Each row is a point on a landscape with many valleys, with its height.
A ball rolls from a point to the lowest of its 2 nearest points, and stops where none of them is lower. Distance is the straight distance between rows; heights are no part of it.
(87): [  1   0 -32  62  36 -51   9  -5  28  29 -19  -6  -3  13  -3  -8 -29 -17
  25  19  -6  32   9]  h=581
(26): [-29  51 -17  -5   4  31 -26 -30  30  -2   7 -21 -16 -22  30  21  82  18
  19  21  -3 -50 -15]  h=340
(270): [ -7 -14   7 -40 -19  11  -2  47 -42 -12  -8  47  16  16 -12  12 -45   7
 -20  47 -30   4 -17]  h=535
(402): [ 17  -1   4 -13  23  22  47  22 -19  -1  -6  -3  28 -33  -7 -42  -9  11
  -8 -20   7  23  26]  h=492
(260): [ 12  -3  56 -35 -29  -9  34  34 -10   7  25 -13  48 -21 -27   4 -42  -7
  10  20  27  65  38]  h=268
(102): [  1 -21  39 -61 -34  16  21  39 -35  -6  10  34  30   4 -22   3 -43  20
 -22  28 -11  15  -9]  h=489
(677): [  6   8  14  -1  -3 -29  -9 -53  -4  13  29 -18 -24  -6   3  21   1 -17
 -15  -2   1 -20 -29]  h=448
(571): [  9 -23   4  17  44   1  39  23 -38 -19 -56  39  -3  31  -1 -15 -38 -18
 -12 -39  12  75  40]  h=601
(33): [ 18  35 -15 -13 -76  33 -16 -12   9  14  45  -6  11 -43   0 -17  38  39
 -24 -19   0 -52 -11]  h=377
(678): [ 17  -5  46 -11 -26 -12  24  16  20  18  38 -35  46 -41 -12 -20 -21   0
   3  19  18  59  30]  h=350
(591): [ 11  -1 -21  28  37  -5  16  13  -9  -4 -16  -8  10   2  -1 -27  -2  -4
   7 -21  15   9  11]  h=407
(711): [  7 -13  37 -33 -50  -1  13   6 -10   6  47  -1  35 -13 -27  -4 -24  20
  -7  28 -10  11 -16]  h=427
(396): [-53  48 -14   1 -13  45 -43  34  13 -38   6  12   2 -21  31  17  82  12
  23  61 -19 -29 -21]  h=520
(128): [  7  44 -19   6 -47  33 -17 -42  16  15  27  20   5 -24  11   5  21  37
 -21   7  -3 -58 -39]  h=453
(779): [ 10 -14 -39  69  -1 -26  -7  -6  52  19   4 -18  11   9  18  -7  12   6
  36 -29  25 -23   2]  h=316
(702): [ -9 -14  24 -81 -31  23  20  22 -47  -1  11  -8   3 -37 -18  -1   6  21
 -44  -4 -12  24 -10]  h=575
(135): [ 12  17  -8  -4  15 -19   5  27  33   7 -11 -54  -6 -18   0 -26  22   3
  -1  21 -10  28   1]  h=521
(133): [ -6  16 -32  32  42 -31 -25 -30  31   4 -25 -39 -35  21  10  11  20 -16
  32  -9   7   5 -21]  h=618
(101): [ -4  39 -45  36 -13  -5 -22   8   9  10   5  12  19 -55  23  13  41   6
 -16  26 -17 -43  -8]  h=629
(664): [  3  28 -17 -14 -21  16 -18 -26  38  14  21 -47 -10 -16  21  -8  68  24
   1  -8   2 -36 -13]  h=444
(200): [ 10 -26  36 -33   9 -15  32  44 -50 -14 -32   5  -3  11 -12   6 -33 -28
 -36 -38  34  58  29]  h=454
(43): [  7  -3 -12  -7   7  24  11  -9 -30  -2  -5  33  11 -14  -7 -10  -8  18
 -18 -21  -9 -46  -2]  h=599
(650): [ 18  -7  18 -51  14  13  31   6 -14  -9 -18 -45 -24  -5  -8 -37   9  -3
 -27 -44  15  49  12]  h=638
(55): [-17  28 -44  31  10  24 -37   4   9  -9 -13  12   4  -4  15  24  48  13
  27   3  -7 -82  -7]  h=676
(31): [  3  17 -17   8  -1  21  31   7 -15   4   9  18  37 -37  -4 -24  -2  23
 -12  -1 -11  -5   0]  h=547
(740): [-51  73 -18   2   2  52 -32 -12  14 -19   5  16  -9 -18  32  35  82  29
  17  31  -7 -47 -12]  h=434
(25): [-32  22  27 -36  39   4 -23 -51 -12 -18   0  -4 -47  -5  13  33  35 -17
  -8   4 -10 -16 -17]  h=576
(610): [ 12  -3 -25  56  56  -8  30  13 -28 -10 -17   7  13   6   3 -25 -17  -8
   8 -39  16  38  30]  h=476
(29): [  4 -16 -21  41 -15 -35  -4  11  66  11   2 -23   6   0  12 -11   5   8
  30  18 -11 -16 -10]  h=394
(160): [ 20 -20  58  -2 -14  11  24  20   7  -4   7  -5  47   3 -22   7 -52 -20
  32  10  32  68  53]  h=158
(797): [-19  11 -30  18  -8 -19 -34  21  52   2   2 -39 -11 -24  37  17  65   0
  13  30 -10 -29  -1]  h=527
(333): [  8  -4  -8  33 -23   2  13 -14  50  27  18  13  32  -3   1 -26 -15  24
  26  24 -12 -12  -5]  h=459
(376): [ -7  41   3 -18 -33  33 -23 -52  -9   9  27  30 -16 -31  11  22  25  18
 -24   4 -10 -63 -27]  h=507
(177): [  1 -23  25 -37  16   4 -12 -34   0  -5 -22  18 -45  60 -19   6 -42 -14
   9  11 -23  -6 -37]  h=425
(493): [-13 -24   6 -29  15  11 -30   1   7 -18 -38  14 -54  69 -18  19 -20 -18
  37  31 -19 -22 -21]  h=517
(596): [  6 -45  23  12   6  25  43  20 -40 -20 -57  51   0  56  -6   0 -46 -27
  -5 -47  20  86  53]  h=644
(79): [-26 -36  -4 -18  35  13 -18  12 -45 -36 -44  19 -36  19  10  24  19 -34
  -9 -32 -12 -29  12]  h=770
(68): [ -7   9 -51  52  46  -5 -17 -46   9  -4 -22  -3 -29  37   1  17   7   3
  36 -42  20 -32 -23]  h=534
(705): [  6 -13  11 -10 -19 -20 -35  23  26  -7  -7  -8 -26  53 -21  12 -23 -27
  26  46 -20  -9 -22]  h=504
(378): [  8  -5  21 -20 -65   0   4   0   9  14  65 -14  26 -30 -11  -5   3  24
 -19  17   4  -2 -17]  h=370
(522): [ -8 -15 -18   4  26  15  -1 -40 -41  -6 -18  44 -16  20   4  20  -7  -8
 -20 -44  -3 -64   1]  h=662
(503): [ 23  16 -16 -14 -19  27  -2 -28  30   9  21 -53 -10  -1   0 -36  41  33
  10 -36  13 -32 -10]  h=505
(37): [ 13 -21  10  30   0 -16   6 -18  -1   3  18  16  16  31 -17  -4 -36  -8
  18  -4   0  -1   7]  h=287
(252): [  8  27  -3 -11 -12  -6 -16 -55  -9  18  33 -16 -23 -37  11  15  28  -4
 -32 -12   7 -48 -15]  h=509
(785): [-16 -33  33 -85 -21  16  28  36 -46 -13 -31  -1  -9 -28  -3   0  -4  10
 -53 -21  -6  25   9]  h=538
(471): [-14 -47  -2 -20  15   0   1  20 -43  -1 -29  63  -1  54 -13  13 -62  -9
 -16  10 -31  -3  22]  h=691
(399): [ 13 -18  21  -5  -8 -25  -2  -3 -10   2  32 -17  -4  14 -15   1 -21  -9
 -10 -16  18  -3  -4]  h=369
(827): [-13  12   2  -1  28 -26 -28 -45  -9  -2   3 -11 -39   4   6  33   5 -24
  -3   3  -3 -22 -27]  h=508
(188): [ -7 -28  34 -59   4  -5  26  44 -49 -12 -37  10  -4  -5 -12   1 -15 -10
 -44 -20   2  38  16]  h=500
(94): [ -2  -6   8  15  25 -17  10 -53   3  24  13  18   1  21 -20  -2 -48  -2
   4  12 -13  -1 -17]  h=189
(548): [ 28 -20  24 -22  -3   5  32   5 -23 -14   9 -37  -8   4  -3 -31  -1   3
 -19 -60  30  40  15]  h=610
(783): [ 22   0   1 -10  -5  15  21 -14   4   3  23 -33   4 -14  -5 -40  16  20
   1 -52  21  -6   2]  h=558
(588): [-30 -38  13 -38   9  11 -22   9 -43 -14 -40  59 -21  45  -5  36 -35 -13
 -23  20 -41 -19   0]  h=647
(481): [ -4  23 -53  48   9 -12  -9  12  12   4  -3   6  21 -24  19  -1  30   9
   7  -1  -2 -48   1]  h=668
(432): [ 17 -18  27 -11 -10 -30 -15  31   5 -12  -5 -12 -29  41 -21   0 -27 -19
   6  10   6   8  -7]  h=442
(638): [  9  14  -5  -7 -71  12   7  -1  15  26  60 -20  26 -43   3 -16  26  33
 -23   4   9 -23  -8]  h=304
(108): [ -4   9 -24  49  34 -54  -3 -15  37  24 -21 -26 -23   6   8   3   2 -11
  19   3   7  24  -6]  h=617
(828): [-21   9 -44  34  27  13 -31 -17   9  -9 -19   5 -22  28   5  25  31   2
  44 -13   5 -73  -7]  h=619
(297): [-19  44 -28  15 -36 -19 -32  11   7  17  24  10  15 -70  39  17  41   1
 -43  51 -25  -6 -26]  h=580
(106): [ 25  -8 -36  42  -1   8 -12 -23  20  -5   7 -21   2  35  -2 -17  20  12
  26 -61  33 -46  -7]  h=418
(474): [ -9 -26 -17  10  33  -7  -2  13 -53 -13 -24  28 -14  16   4  18 -15 -25
 -21 -32  -5 -20  15]  h=720
(795): [ -5  -9 -13  69  30 -35  14   5  42  21  -9   9  28   3  -5 -17 -43  -9
  42  27  -3  51  35]  h=540
(282): [ -4  19  -1   7 -19 -27 -16  -9  10  21  34   7  13 -35  11  12   6   4
 -27  38 -21   3 -30]  h=526
(219): [  8  -6  10  46   7   6  20   0  50  10   6   5  55 -22  -9 -25 -28  -1
  45  24   7  44  43]  h=490
(313): [ 23 -26  36  12  -2 -21  15  12 -31 -18   0  10 -11  43 -10   6 -43 -30
  -9 -36  34  59  22]  h=376
(388): [ 12  -2  35   9 -17 -15  30  -7  62  26  29 -21  35 -28   5 -29 -20   7
  27  29   5  55   9]  h=420
(301): [ 16  -8   9  27  47   2  37   6 -16  -5 -17  23  28  -1 -11 -25 -46 -14
  16 -11  20  62  48]  h=541
(712): [-31  38 -18  -2 -34  20 -52  26  29 -16  22 -36  -6 -28  43  13  89  11
   4  54 -18  -8  -4]  h=592
(357): [  7   7 -23  10 -11 -27 -18  42  32   0  -1 -42   0 -18  13  -8  34   1
   9  20 -11  -4  -1]  h=466
(32): [ -9 -10   4 -13  32  -2  -6 -61  -1  12 -13  23 -41  58 -12   8 -33  -4
  14 -10 -17 -15 -43]  h=335
(317): [ 19 -24  41  15  -5   2  21  29 -23 -26  -2  21  23  42 -26  14 -59 -32
  24 -15  41  71  52]  h=286
(599): [-25 -27  15 -55  -3  14 -15  23 -55 -21 -23  43  -7   1   3  31  -8  -5
 -35  25 -36 -18 -15]  h=594
(56): [ 25  18   6 -27  36  -1  20  16  14   2 -37 -42 -26  -2  -7 -30   1 -16
  -8   1   4  58   0]  h=584

Where does a ball stop that starts at each point below?
(471) -> (638)
(219) -> (160)
(548) -> (26)
(588) -> (638)
(650) -> (357)
(200) -> (160)
(493) -> (94)
(522) -> (591)
(705) -> (94)
(571) -> (591)
